Points, in no order, along strands that fork, close into loops and pass close to each other.
Points whose rows are less than 154 apart are linked; no others are. Some points are linked to none.
Fon: [ -3 -41 -15  -7  15  -1  -4 -18  -1 -12  23  16 -17   8   9 -22  -7   0
 -49 -22  23  -3  -2 -29   4 -14   4  36   0  23 -13   5  25  24 -41  -7
  19 -41 -46 -32 -15 -51  -1  -6  11 -29  22 -12   2  45  -3  36]
ros: [ 39  -1 -39 -14   5 -18  -8 -32 -38   5   9  40 -13  36   9 -30  -3   2
  -7 -26 -27   2  13  13  -9   8 -15   4  -1 -32   3  -7 -49   4 -31 -13
 -30  53 -56  11   0 -23 -14  12  26 -10  10 -46 -26 -59   8  28]
Tigak: [ 41 -12   8  50   0   6  20 -25  52  26   7 -15 -35  14 -20   3  11  28
  20  -6  -7   3  26 -58   0  41  21  25  -9  19 -13 -10 -35  14  42 -12
 -11   1  22 -25  55   1 -24  22 -27  19   6  -8   5 -26  49   4]
bigam: [-12 -54  12 -14  -7  -6 -31  35  43 -16 -20  18 -10  16  33 -66  37  22
  -5  29  11   5  28  35 -31  26   5  35 -13 -25 -35 -40  12  12  12   1
 -31 -20   9   3  -3   0  -6 -26  -5 -16 -76  28  35  46 -30  10]
kigef: [  5  15   4  35  34 -19  17 -50 -22  -2  23  19 -49  -5 -25 -15  26  23
 -34 -19 -37  -1  -3 -52 -18  36   5  24  24 -40  20  -6  -6 -26 -33  29
  -3  40 -21   6 -15 -12  15   9  30 -57   3  -1 -16 -43  -5  14]
Maka: [ 41   9 -41 -22  -7   9 -21  47  29 -11 -32  -7   8   8  62  36  10  34
  16  47 -17  14  -2  32 -11 -21 -37   8 -47 -20   1  18  -9 -34  48   7
  -7  21  28  -1  33  40 -24 -42  -8  16 -38 -26   7 -32  32  33]
bulef: [-18 -41  62  11 -21   5  35   1   6   4  32 -27   5   1 -20 -19  -9  -1
  22  27   9  12  10  -9  29  21  39  -3  -8  20 -19   7  32  18 -26  19
  15 -64  12   1   3   2 -24  30 -48   7 -43   1  28  20 -39   8]
vuke: [-20  -5  30  52 -30   4  16  12  14  -5  60 -16 -35 -15  -3  21  14   8
   9   1 -11  27  12 -34  19 -14  15  35  -8  17  27  18  66 -26  29  20
  30 -35   5 -20  12   9 -43 -35 -34 -15 -13 -19  26  20 -17  22]
fakap: [-51  -4   2  -2   6 -53   0   3 -32 -25  29  33  16 -19  19 -25  -2 -14
  -2  19 -26  -2  -9  28  -6 -32  12 -14  14 -19  -3 -24  31 -13 -23  12
   3 -22 -29  27 -15 -20   6 -37  21 -34 -13  20 -14  12 -47  19]
fili: [ -6   1 -23 -21 -21  10 -11 -26 -46   6  43 -17  41  15 -45   6 -50 -44
  10 -58 -26  46  15  37  41 -35 -18  -4  11  10  22  12  10 -21 -23  16
  -3   9 -33   9 -17 -24  18  56  11   5  23 -63 -22 -33 -31  -4]
voge: [-33  38  35  27 -45  27 -17 -10  10   7  -2 -27  12 -16 -57   3 -23 -59
  43 -23 -40  21  28  21  39  16  19   6  21  29  -8  -3  26 -11   7 -13
 -12 -38 -19   7  -2  -9  18  57 -21  34 -14 -16  -4   0 -32 -40]
Pif: [ -5 -82  18  15   9   6  28   0 -20  12  61  -3 -23  22 -37   8  14  16
 -10 -21  19  14 -11 -36  31  30  50  17  10  61 -60  23   6  63 -26  36
   1 -20 -31 -23  19   3 -12 -12 -50  10 -29   7  24  33 -17  27]
guga: [ 10   7 -28 -53   6  20   4  36  -9 -21 -31 -28  30  42  -3  46 -33  30
   9   9  17 -11 -55  83  25 -12   1 -56  -6   5  22  11 -42   8   8 -10
 -16  38  17  27   0  32  -7  25  40  18   4 -33  10 -37  33  24]
Rosu: [ 32  43   1  46   2  12  40 -44  -9  27  17  26 -11 -21 -33  25  11   1
 -27  -5   9  -5   3 -46 -19  39 -35   8   9  -7  19 -13 -38  -2  -6  20
   4  20  -5 -31 -15  15  11  12   1   8  27  16 -13 -66  44  19]
kep: [  8 -25  -5 -44  28   8  14  37 -24  -9  -7 -21  27  22  -5  12 -15   9
  25  -9   8  10 -66  72   8 -34 -43 -55 -25  -9  38  16 -37  15  28  29
 -24  30  -4  54  17  25   7 -11  39 -15  15 -17 -15 -23  13   5]
soz: [-39 -25  22  13  18 -29 -22  16  -2 -27  -3  12  10 -12  12 -47   3 -25
  54   6 -51  22   3  60  -3 -48 -15 -37  15  -5 -20  -7   9   5  12  -5
 -14   9 -16  58  24  14 -12 -34   0  -4 -28  15 -31   0 -48 -60]
Fak: [-24 -27   6   7 -29  -9 -22  39   8 -21 -37  25 -13  32  38 -28  30   4
  12  21  -4 -19  19  55 -16  33   4   0   5 -16 -26 -23 -16  28  12 -19
 -40  17   5  26  -9  18 -20 -40  -7   8 -64  33  -9  21 -21   8]
dabil: [  0  20   3  17 -33  33 -21  21  50 -22 -36 -23 -39  22  11 -11  19  -8
   5 -39 -51  17  42 -38 -11  22  -1  16  27 -16  15  -9   0 -35  17 -61
 -10  31   0  -7  24  -2 -16   9   9  12 -26 -21  -8  -9  -1 -41]
pirum: [ 14 -31 -11 -40  29 -20  18   2 -27 -11 -16 -11  23  37  15  23 -19  27
  -3  -7  -3 -13 -40  34  22   0 -12 -10 -26  -8  19  23 -14   2 -27  24
   5 -21  -8  -2  -6 -17  15   4  15 -11  -6 -22   7  -9  -6  54]
menik: [ -3 -16 -19 -50  -8 -16 -23 -20 -59  -7  50 -10  30  43 -33  14 -39 -63
  -3 -38 -22  28 -14  23  56 -38  25 -12   4  40 -17  21  31   6 -47  12
   4  -3 -40   2 -14 -21   7  47  -9   9  -3 -58   4  10 -30  21]
rilum: [  7 -30  21   5  13 -15  53  -6 -25  -1  -5 -11  -6  12  15  27 -10  22
   8  -7   9 -16 -30 -11  10  12 -18 -24 -16  -4  26  28 -10   6 -14  37
  25 -31  11 -29  -4  16   0 -22 -13  -9   6   9   9   4 -14  49]
mazoz: [  6 -59  -6 -17   8  -7  13 -29 -21  -1  48  14 -14  34  11 -52 -15   1
 -42 -49   3  15  17 -46  17  -8  51   9   5   8 -28  20  11  23 -74   7
   4 -14 -50 -29  -3 -41  -3  20 -19 -13   0 -35  26  23 -37  10]
tera: [ 58   6 -12 -33  16  14  -1   7  56 -12 -56 -40  19  16   2  26  17  38
   0   3   2  -4  17 -60  -1   5  18  19 -16  15   7   8 -22  -9  25 -33
  13   7  55 -15  32 -16   3  34   4   6  31 -27  21 -17  37   3]
Vig: [ 17  38 -17   1 -20  41 -25  -5  39 -24 -45 -22 -22  39   2   9  13  -1
  -1   2 -44  -3  49 -46  -1  49  41  12  20  10   1 -12 -30 -19  -6 -75
 -13  59   1  -6   0  -9  -1  29  -6  23 -19 -21  -7 -43  15 -11]
fopip: [-40   8  10  21  -5 -42   0  23 -32 -12  27  20 -12 -33  26  16   3 -19
  11  21 -22   0 -13  11   1 -28 -14 -13   3 -11  20   9  31 -35  20  35
  13 -27 -18  17  -3  19 -18 -62  -6 -12   4   5  -7  18 -29   2]
mon: [  6  32 -23 -20 -14 -13 -22  12  -3   5   1 -13  29 -25   4  -6 -44 -30
  32 -19   6  -1  -5  30  20 -65 -23 -31  26  -3  20  -5  27 -24  21  -1
  41  -8  15   8  -8   8 -13  45  11 -22  86 -28  -8  15  11 -56]
Zakad: [-46  -4  22   5 -35 -31  -3   6  -6   0  41  -3 -13 -22  -8  24 -17 -59
  17  44  -5   1   3  38  33  17  24  28  -5  26 -13 -26  41   9   1  -3
  -2 -50 -17   6 -17   2 -25 -14 -20   1 -23  28 -24  41 -28  23]
segir: [ 11   5 -60 -39 -19  -4  -5 -11 -48   0  -9   8 -13  64  38  27 -26 -22
 -40 -70  20 -14 -15  16  25  -9  28 -21  23  -1   0  23 -31  12 -58 -14
 -24  52 -50 -36 -28   2  15  18   8  24   3 -42  15  22  -4  16]
mak: [ -6  -1  14  45  -5   2   3  24  34 -10  -4  19 -35  -1  -8 -25  30  18
  23  24 -62   1  22 -11 -44  48 -23   9  13 -34 -18 -29  -1  -2  18   7
 -24  24  17  18   8  28 -27 -29 -13  -6 -66  22 -19 -39 -19   9]
mibar: [ 30  53  -8  -1 -17  33  -9 -10  22  -3 -39 -22  -4  11  -4  28   7  -2
   7 -14 -10  -6  23 -37  17  20  24   3   9   9  21   4 -35 -16  27 -40
  14  16  20 -20   4 -16  15  26   2  27  29 -24  17 -26  42   3]
Reme: [ 37 -21 -34  26   7 -14   9 -11   4   9  41  11  -7 -24  17 -36   3  31
 -10 -15  19  16  21 -10 -15 -58 -45  66 -24  -1  -9   2  30 -12  10  20
  28 -29 -14 -45  34 -12 -13 -44  -3 -32   8  -7   2   3  25  23]
zamor: [ 11 -41 -19 -22  60 -23 -19 -24  12 -16  29  20  15  10   3 -56  11  21
 -43  10  12   4  -1  -1 -13 -23  24  56 -32  -9 -13   0  25   6 -32   2
  23 -25 -27  16  -4 -72   8  12  30 -47   6 -23  30  -3  -4  45]
sivo: [ -2   3  -3  -7  -7  33  11  -8 -34   5  28 -53  31  -1 -60  10  -9 -21
  -4 -49  -3  52 -14   0  23 -19 -21  19  -6  24  50  25   3  -1   1  35
   4   9 -30  25 -10 -27  40  21  17 -12  29 -29 -19 -42  -6   4]
tigo: [ 10 -40 -16 -19  44 -15 -13   4  -5 -15 -30  21 -17  50   1 -34  26  32
  -2 -24   1 -20 -40  44   6  23  19  16 -14   1 -28  32 -39  60  -5   9
 -44   8 -45  30  17 -22  12 -25  10 -15 -23 -14  14  15 -12  48]
noz: [ 26   4 -22 -19  14   4 -34  39  49 -14 -38 -12   2  17  39  -4  15   3
  27  42 -45  29  21 -13 -29 -10 -35  -5 -19 -23  -8   3   9 -31  29 -10
   2  22  18  20  35  18 -24 -28  -1  15 -35  -7 -10 -29  12 -17]
sabem: [-17  50 -18  -2  19 -28 -30   5   1 -20  -9  28 -11  11  -4  25  21 -14
  -4  24   3 -28 -45  43  12  -3  19  -3 -14  11  17   4  -7  10  48  -8
 -40  18 -10  79  14 -27  20 -23  43 -14   2 -18 -18  -5  26  40]
fari: [-11  14  -8 -27 -34  -9 -17   4   1  19 -16   2  30 -21  29  24 -34  -6
   1  41  44 -28  25  32  11  -8  33  -5   4  16 -26 -27  -1   5   8 -36
  17 -19  41 -14 -33  13 -37  22  -9  24  18  16 -10  40  18 -13]
pabi: [-13 -15  34  51 -24  -4  26   5  -9   5  38  -3 -56   4   1   9  14   3
  14 -25  21   3   9 -33  33   7   1   9  12  35  38  27  12   6  32   4
  15 -29   0 -28  23  31 -38 -52 -26 -16  27   6  15  70 -13   5]
fozu: [  6  47  12  11   3  24   5  -6 -15   3 -27  16   7 -40  17   4   5  13
 -23  28  25 -26  11 -49 -32   1  -8 -26   2  -5  10  -2 -29 -16  17 -29
  24  43  44 -21 -11  32   4 -37  -6  30  34  36  -4 -22  21 -38]
nare: [ 25   6 -26   2  -8 -12  12  37  18 -25 -27  10 -19  33  37  17  16  42
  12   5 -11  -9 -20  34 -15   9 -11  20 -40 -18   6  28 -30  -1  27   5
 -21  10   8  14  20  20  -8 -32   5 -12 -31 -24  11 -36  20  67]
fina: [ 10 -22  10 -14 -13 -11 -10  17  10  17  -6 -15  36 -24   7 -13 -23   2
  38  16   7   8   0  30  10 -38 -10  16 -34  18 -21  -4  29   5  12  10
  11 -53  12   3  23   7 -16  -9  -9  -5   4   3 -13  23   2 -17]
lobuf: [ 51 -16 -20  -5  11 -11   4  -6  -7  -4  15   4   8  -5  16 -47  -3  14
   5 -32 -13  24  23  -8 -11 -56 -34  35 -18 -17  11  -1   5 -20   5  -2
  16  -6 -15  -7  36 -34 -11  -8  18 -37  31 -44 -10 -35  15   7]
gival: [-41 -46  53  23 -17  20  22 -16 -18  10  73   3 -19   5 -42  -3  15 -35
  -4  -7  10  30   1 -31  40  45  48   0  24  49 -42   6  42  38 -41  16
  -2 -21 -34 -13  -7   3 -23  16 -48   7 -39  14  20  39 -44  14]
bemip: [ -3 -25  37  -4  45  40  28 -13   5  10  47 -19   0 -43 -48 -54   1  36
 -27 -16   1  28  -8 -58 -28 -12  11   4   7 -21 -16   1  25 -15 -55  18
  43   2  20  -6  16 -25  32  53   8 -49  17   6   8 -14   1 -51]
fam: [ 12  38 -17  -2  19  -7 -11 -30 -14  29   6  14   4  -9 -11  27  -2  -3
   4  31  77 -37 -23   9   7 -15   7 -22 -13  29  15   2 -49  26  46 -27
   0  13  23  19  10  -3 -18 -14   4  13  67   3  -3  11  56  16]
boga: [  0 -14  -8 -23  63  -1 -34 -21   4 -13   5  -5 -11  12 -28 -43  17  16
 -37 -25  -1   5 -15 -38  -1 -11  33  31  -7 -13   0  12  11  -6 -17 -15
  10   5  -9  41   5 -64  29  22  48 -46  39 -28  11  13   0  -5]
tuge: [ -7  36  -4  17  23 -29  19 -52 -58  -2  20  20 -45  25  -4  -4   5 -24
 -20 -40 -24 -14 -24 -30  12  15   2 -10  24 -25  46  25  -6 -29 -41  18
  -5  39 -19  16 -25 -23  24  -2  34 -30  18 -21 -14 -21 -26  31]
fof: [ 18 -72  45  -7  18  11  62  -7  38  -6  35 -11 -21  -6 -11 -39   2  45
 -19  18  -2  -5  36 -59 -15  53  35 -10   3 -40 -28 -11 -20   4 -50  18
  -7  -1  22 -49  16   5  11  92 -25 -16 -32  -1  41  -5   1 -11]
tal: [ 19  18  22  -3 -10  23  13  -4   3  11  -4 -45  27 -17 -39   4 -19 -17
  30 -30 -29  29   5 -20   5 -15 -23   0   1  -5  36   1   4 -23   6  12
  20  -9  15  -1   4 -13  23  47  -4   2  31 -16 -15 -47 -14 -28]
zulo: [ 17 -17 -12 -42  -3  -6 -20 -19   9  33 -23  11  52   5 -10  19 -15  -5
  -8  24  44 -26   4  13  13  16   7   8 -23  22 -41 -12 -17  32  -7 -10
  -7 -41  14  -9 -10 -22  -9  49 -13  35   7  -6  -3  16  20  20]
Daru: [ -27    8   26  -10  -47  -19   -9   17   30    4  -19  -12   20  -59
   36  -11  -24  -35   42   40    9  -13    6   16   -3  -34    8  -55
   20   -6  -23  -12   22    9   -2  -24    3  -17   64   18   -5   38
  -15   38  -27   24    5   39   -1   38  -30 -109]
bif: [-12  66  -9  16 -35   9   1   3   3  28  24   0  12 -35 -32  86 -28 -23
  17  53   5  -4 -25  36   5  16  -9  20 -28  29  23 -15  17  12  23  25
 -10 -40 -18 -16 -52  -8  17  10  -2  22   6  28 -15 -15  25  39]
Rumut: [-49  31  22   5 -32 -20 -13 -15 -20   6  48  -5  16 -13 -43  27 -37 -69
  30  13 -36  15  11  45  46   4  31  12   9  40 -15 -11  42  -3 -15  -9
   2 -42 -39  21 -23 -12  -7  39 -32  14 -16 -10 -13   3 -42   3]
sedu: [-13   3  -2 -10   4  16  37  -9 -42   4 -26 -16   5   3  41  23 -20 -14
 -24 -36  32 -21 -26   3   3 -11 -33 -52  34 -13  37  26  13 -17 -48   0
  35  14  12 -52 -41  27  27 -13  18  -6  35  30  -4  35 -16  -5]
foto: [ 23 -17 -27 -75  17 -10  -8   7  -2  -4 -37 -18  70  38  -9  40 -21  21
 -14  19  23 -19 -23  46  19  -7  -7 -10 -21   2   5   4 -27   5  -3  -1
  -1 -10  18   7  -8 -15  12  49  21  16  10 -31  13 -16  15  40]
Febu: [  8  21 -39 -18 -17  23 -11  18 -21  -1 -17  13   9  -6  36  12 -22  20
 -27 -19  38 -18  -5  42   0 -43 -29  -1   5   8   3  -3 -19  -4 -14 -36
  19  23 -14 -21  -3  12 -14 -18  33  -3  32  -6 -19   6  45 -12]
Ribeg: [-19  12  16 -28  27  15 -23  19 -24 -10 -30 -25  41 -16 -11  -1 -14 -19
  -6 -34  -9  24 -47  20   7 -38 -26 -11   4   2  25   9  42 -14 -10  23
  13  -5 -11  34 -12  -6  52  -3  43 -22  32  30 -13  13 -19 -55]
Kir: [ 60 -22   3   4  33  12  18  15  66   5 -25 -31 -13  -1  -9   8  34  59
   9  17 -10   8  18 -73 -25  28   6   1 -15  -6 -18   2 -22  -7  25 -16
   7  19  60 -34  39  17 -14  16 -11 -13   8   8  16 -15  37 -16]
Niv: [ -1 -25   7 -38  34  15 -24  34  -1 -17 -21 -36  42  -7 -29  -8  14  -2
  -4 -10  -4  33 -37  18 -19 -36 -43  -7 -30  -4  40  13   3   8  42  24
 -15   9 -11  63  20  -5  29 -17  37 -28  29   2 -19 -16   6 -20]
vebag: [-49 -12  20  25 -34   2  -6  -3 -17 -12 -42  10  -4  -1  23 -19  12 -29
  12 -36 -17  -5   8  37   0   6 -16 -49  66 -15  -2 -25   1  -9 -19 -35
 -33  41  -8  20 -20  31   9  -6   6  14 -30  41 -42  12 -52 -62]
kasa: [-20  31  -4 -13 -14  -2 -33  18  46  -8 -29   3  31 -32  19 -26 -14 -25
  34  51 -10  -1  20 -10 -29 -34  -3 -64  14 -10 -18 -23   6   1   2 -47
   9  15  50  40   5   4  -1  22 -12  36  -2  28 -23  -8 -20 -86]
fud: [ -9 -25   6  28 -11  12   0  31  30 -12 -21  34 -41  29   9 -36  45  35
  -3  23 -16 -24  24   6 -38  92  13   6  19 -24 -25 -37 -23  48  15   2
 -50  51  13  29 -12  16 -17 -21 -17  -1 -67  30   4  -4 -19  31]
zini: [ -9  57 -43 -11 -31  18 -22   7  -1  20   3   8  22 -19   0  73 -37   1
 -15  62  41 -24  -5  44   2   2  13  28 -18  25  -2 -23  -4   3  14 -18
   2 -13  10 -24 -41   1 -11   1  12  22   9  14  -3   7  50  29]
som: [-18  25 -46 -21  20   2 -43  35  44 -25 -24   9  30   7  34 -16   7 -11
  20  73 -31   8  31  -6 -42 -32  -7 -44   5 -11 -10 -22   1 -19  15 -47
  10  54  35  52  22   3 -12 -30  -6  39 -24  20 -29 -22  -4 -51]
sadun: [  0  61   3  51 -30  -2  21 -31   1  28  22  23 -14 -24 -11  57 -10 -16
   2  20  -1 -12   0 -11 -10  20 -16  13 -10   4  31 -11   0 -11  20  10
   8 -22  -5 -23 -29  -8   4  -3  -5  20  14   9 -13 -38  30  33]
vuli: [ 27 -37  16  45  53   8   6 -38  30  23  34  11 -41  12 -52  13  23  40
 -12  -9  13 -22  -9 -54 -11  58  42  17 -11  15 -30   1 -40  40  27  19
 -15  19  -1  -3  40  -6   8  30 -33   5  12  -3  15  -6  57  17]
ratet: [ 26  23  -8  54  22 -18  25 -48  -4   9  48  34 -29 -34 -19  -3  21  16
 -44   5  -6  -8  14 -52 -48   8 -33  32  -1 -30  18 -24   6 -25 -12  20
  18   4 -23 -21 -11 -20   0 -12  18 -39  15  13 -13 -54  29  16]
kav: [  2  23 -23  18  28  21 -39  13  17  -1 -30  20 -28 -15  -1 -25  36  20
 -29  -5  32 -15  -9  -9 -38  -4 -28  23  10   5 -27   2  -2  16  31 -29
 -15  26  -8  16  26  -2   9 -53  26  -8   1  33 -16  21  36 -28]
Kepel: [ 18   1  16 -22  29  11  -1  -5  25   4 -54 -10  37  18 -21  22  11  14
  18  38   6 -18 -18 -13 -17  41  -4 -28 -22  -8  -3  -4 -36  15  16 -17
  -6  19  42  26  -5  -6   0  18  -4  31  -3  18  -4 -43   3   8]
rek: [-15   1  -1 -16  19  14   0  20  -2  -2 -25  -8  25 -27  -6  20  -1   2
 -34  -6  14   1 -39  -2 -16 -21 -43  19  -6  11  13   9  45   0 -20  21
  26 -42 -10 -23 -24 -10  36 -29  27 -16  17  35  -2  32  -4 -18]
giso: [-13  -8 -12  -3 -53  13  31   3 -32  20  -4 -12  -9   4   8  61 -28 -29
  19 -39  36  -9  -7  39  46  17  -8 -16  21  41 -18  11 -33  24 -20  -5
  -8  -1  -4 -49 -13  51 -14   0 -18  44  -6  18 -12  40   6 -15]
Podu: [ -3  15 -12  -8  -7 -19 -20 -41 -43   7  20  23  -5  33 -19 -10 -33 -26
   1 -54 -44  21   9  37  24  -3 -18   5  25 -26  21  -4 -10 -27 -25 -11
 -27  47 -60  20 -12 -18   1  33  38   0  -6 -72 -30 -41 -36  -2]
Fide: [-19  14   4  20 -46  38 -23  12   2 -15 -37   2 -22  17  37   1   5 -14
  -3 -40 -13 -14  30  19   1   9  -1   0  35  -5   4 -14 -19 -12   2 -57
 -15  36 -12  -7 -10  12 -19 -12  11  24  -9   4 -24   9  -6 -40]
lenaz: [ 13  75  -4   2  14  20  27  -8 -26   5 -23  -6   3 -28  -5  52  -1   8
 -12  12  31 -25 -25 -24 -10  -9 -11 -35  -6  -8  53  22 -35 -22  15  -4
  28  36  37 -14 -21  32  29 -11   0  13  58  16  12 -31  38   1]
saz: [-19   6  16 -21  -2 -36 -18  31  -1  -2 -23 -10  23 -26  27  22  -6 -10
  23  41 -11  -3 -18  23   7 -30   4 -26 -11  -9   2   1  37 -22  17  17
  10 -40  21  22  -3  23  -6 -16  -6   3   0  12  12  42 -18 -33]
tipo: [ 24 -25 -17 -42   5 -24   1 -44 -52   7  33   0  13  57 -11 -14 -30 -40
 -15 -63 -10  11  -3 -45  25 -19  36 -12  -3  10 -19  26  18  16 -61  19
  -7   1 -27 -19  -9 -32  15  33 -19  11  -2 -59  21   6 -45  18]
zabu: [ -7  17   9  26 -13 -12   7   7 -18  -4  -8  11 -58   4  20  11  25 -16
  15 -32  41 -29 -10  -4  24  -1   6  -4  10  28  17  30 -19  20  28 -18
   2 -14  -3   4  24  33 -19 -57  -2  -8  36  29  -1  81  19 -11]
Dumo: [-32  30 -35   6  24 -14 -49  11  27 -20 -26  36  -8   2   2  -2  40   3
 -39  14   8 -15 -21  22 -22  -5   4  38  -4   6 -19 -16  17   2  35 -18
 -36  12 -19  49  17 -26  31 -40  47 -24 -21  17 -16  27  12  10]
Nuno: [ 44  30   5   9  20  -7  21 -17  -4  31  -2  -8  20 -26 -22  33  10  13
   5  32  45 -18 -18 -34 -19 -13 -34 -12 -36  -6  41   0 -33   7  52  15
  17  -2  33   8   3   8  -2 -13 -10   2  62   7   3 -32  55  15]
pabek: [ -9 -46  10 -20  38   8  -8  25  -6   0   3  -3  43 -18  -7 -57   7  18
   8  -3   2  41 -14  40 -10 -48 -20  27 -31  11 -32   7  34  24 -11  22
  28 -40 -16  13  20  -2   8 -43  11 -35 -13  30   4   6 -15  -9]
dif: [ -2  16 -52 -24 -23   9 -23 -15 -39  -4  -7  14  -3  28  39  11 -38 -21
 -26 -57  33 -16   6  32  36 -33  14 -16  40  19 -15   8 -27  -1 -29 -37
  15  22 -30 -28  -9  -2 -11  28  23   7  44 -30  -6  33  24 -16]
kur: [ 30 -13  34 -21  22  16  16  11  27   7 -36 -58  49 -10 -47  21  -1  13
  33  21 -25  23 -19 -26  -9  20 -26 -25 -34 -15  19  -4  -6  -4  16  21
   2  -9  45  17   9  -3  20  33 -10   9  -5  10  -4 -62  -4  -8]
depul: [ -1 -52  -1   8  25   1  -1  21  17 -16  15  15 -23 -31  31 -75  35  39
  -5  -2   5  17  20   2 -46 -19 -44  38   0 -39 -28  -5  15 -17   0  58
   8  -3  -7 -37  -1  20  -8 -69 -14 -26 -32  20  36  26  -4  -9]
gigun: [-20   2  44   4 -45  18  26  -7   0  15 -33 -27  14  10  13  -2 -10 -31
  20   6  13 -18  29  -3  20  49  24 -52  24  -5   2 -13  -5  -8 -12 -10
 -13 -14  50 -27 -24  32   4  52 -36  55 -30  20  21  16 -26 -31]
zado: [ 14  17 -32 -12   1 -21  15 -43 -55   9   1  36 -45  58  26   2   1 -18
 -42 -56 -11 -12 -15 -38  10  36  24  -8  12 -32  25  35 -19   1 -54  14
 -40  59 -52 -12 -25  -7  21  10  11   0  -8 -44   7  -3 -22  39]
Kope: [-33  25  67  35 -35 -15  26  -6  28   6  27 -19  -4 -24 -26   3 -14 -18
  32  52 -14   0  19 -25  15  18  50  -4  -8  -6  13  -8  33 -16   9  14
  -2 -52  26  12   0 -11 -11  46 -36   7 -29   1  25  -8 -30 -10]
daka: [ -1  44  -2  15  18 -45  -4  -6 -35   8  17  20 -29 -21   0  21   4 -26
  27   3  36 -38 -36   9  18 -39  -3 -47  12  26  23  20 -18   7  41 -12
   2   0  -6  26  24   9 -15 -46  12 -14  64  15 -13  35  32  -5]
mif: [  4 -81   4  39  44  13  23  -7   2  15  56   7 -36   8 -41   2  19  68
  -6 -37  -3  -6 -15 -19  -6  40  50  27  -6  26 -47  16 -26  59  -3  42
  -7  25 -13  -5  43   2   6   0 -46 -11  -8  -4  15  13  20  34]
poguz: [-13  -5  50  50  -5  19  32  -4  28   2  58 -26 -33 -20 -35  27   5  23
   6   6 -33  22  16 -53   4  25  48  20  -7  -5  22  -2  43 -42   3  26
  29 -23  20 -21   6   3  -2  34 -27 -10 -19  -8  35 -18  -7   3]
zuri: [-32  53  35  23 -63   3  19   6   9  26 -12 -20  14 -58  12  18 -33 -36
  32  22  -3  -9  28   7   4   6  13 -44  31  -8  15 -22  18 -27   6 -10
   8 -14  50 -21 -41  40  10  34 -21  46   3  36   5  13 -38 -64]
Duzu: [-18  42   0  21 -44  42 -12 -12  17   4 -19  -5  -6  -6 -27  14  -5 -45
  -6 -18 -28  15  40 -19  12  43  30  18  38  19  -6 -22  14 -14  -7  -9
  -6 -35 -18 -27 -34 -28  42  61  -9  36 -17   2  20  22   0 -24]
kosa: [  4 -23 -34 -24  39 -23 -16  31  29 -35 -34  30   0  38  29 -19  43  45
 -23   9  -9 -28 -32  61 -24  10  -2  43 -38 -17 -13  22  -9  23  25   6
 -34   6  -7  25  11   3   1 -35  32 -19 -43  -5  34   8  -9  66]
Novu: [  1  26  -5  32  15  -5  -9 -15 -15  25  -7  39  -2 -54  -1 -29  20   6
 -31  28  58 -32   2 -23 -39 -12 -28 -14  19   8 -25 -12 -21  19  24 -26
   4  15  24   5   2  13   3 -67   6   9  33  61 -32   9  30 -54]
Vazik: [  0 -27 -15 -15  31 -16 -29  20  64 -18 -10  21 -12 -16  42 -86  32  14
   2  39  -8  23  36  -4 -54 -22 -26  29 -14 -39 -45 -23  12 -21  13  18
 -10   3   5 -10  15  -8  -8 -29  -3  -2 -56  18  28  13  -7  -2]
gal: [ 15 -13 -14  26  -7 -10   6  -2   1  23  33  31  -8 -58  35 -51  16  21
 -21  22  22  16  34 -11 -37 -42 -60  38  -6 -32 -20  -7  38 -23   4  40
  15 -37 -10 -50   0  23 -21 -61 -14  -8 -15  21   2  37   5 -22]
nagob: [-33 -49  45 -10 -28 -15   8  28   7 -15   0 -13   3  20 -10  14   6 -14
  10  36  11   4   0  35  29  58  24  18 -12  16 -15 -30  30  23  -9  14
 -20 -58   0   5 -21  13 -13 -11 -31   1 -64  40   8  48 -38  25]
Zomel: [ 41  -4  -9 -16   4  10   4  -6  -3   6 -27  -6   9  31   2  -3   0   6
  15  -3 -23   6   0   1 -13  18 -24 -23  -4 -19   4   0 -55   6  -4 -20
 -17  51  -6  12   4  -5  -8  16  12   5  -2  -7 -32 -66  11  12]
Dabef: [ 46  -8 -46 -28 -10  16 -14  19  -4   3  -7   2  36  -7  27 -22 -21  14
   3 -10  17  13  16  39 -23 -65 -65   6 -13 -18  -1 -17 -14  -8  19 -22
  18  26  -1 -13  29   3 -26  -2  23 -12  39 -28 -23 -27  49  -5]
Ger: [-53 -19  24 -13  33 -30 -24  14  -4 -18  23  19  21 -28   9 -82  26   3
  -5  27 -16  35  -2  30 -22 -56  24   7   6 -12 -39  -1  42   6 -23  14
  16 -23 -20  52   6 -17  15 -44  22 -43 -30  20  15   8 -44 -24]
nebit: [-13  10  25  12   5 -20  53 -10 -42  12  -4  15  -5 -27  28  21  -4   4
 -21  21  20 -30 -27 -29 -21   9 -40 -58  14 -29  45  11  13 -18 -19  37
  26  -9  25 -41 -48  29   8 -38  -8  -1  19  50   3  15 -27  13]
rarag: [-16   2   0  29 -24  28  -1  -7  25   2   4 -13 -36   9 -22  34  -2  -4
 -12 -27   3   7  12 -35  26  35  28  43  18  36   2  -5  14   3   3   7
  -5 -39 -12 -36  -2 -23  12  10  -5  10  -7  -6   7  34  19  13]
Vegi: [ 14  14  15  -1 -52  20  17   0   9  -2 -36 -30  16  20  19  32 -22   0
  11   1  -7  -7  43 -14  26  43  32 -20  13  -5   8  -6 -34 -22  -7 -24
   2   7  39 -39 -15  21  -5  43 -40  54  -7 -19  17 -20   5   6]

A fork is a point with three links, a tip a point with one. Leave the first point through the second and follow the links. Name the first fork or tip that comes.
mak; fud: foto
kav; Novu: bulef
dif; Febu: mak
bulef; Kope: sabem
gigun; zuri: tigo

How many points has the smallest loop of links through each point below? Write none if it is on no loop.
Dumo: none
tal: 8
fakap: 6
bigam: none

A tip is a point with one link. Name the tips that can be reached along the links from each point below, in the order of the rows.
tera: tigo, sabem, vebag, rarag
pirum: mak, sedu, rek
Zomel: boga
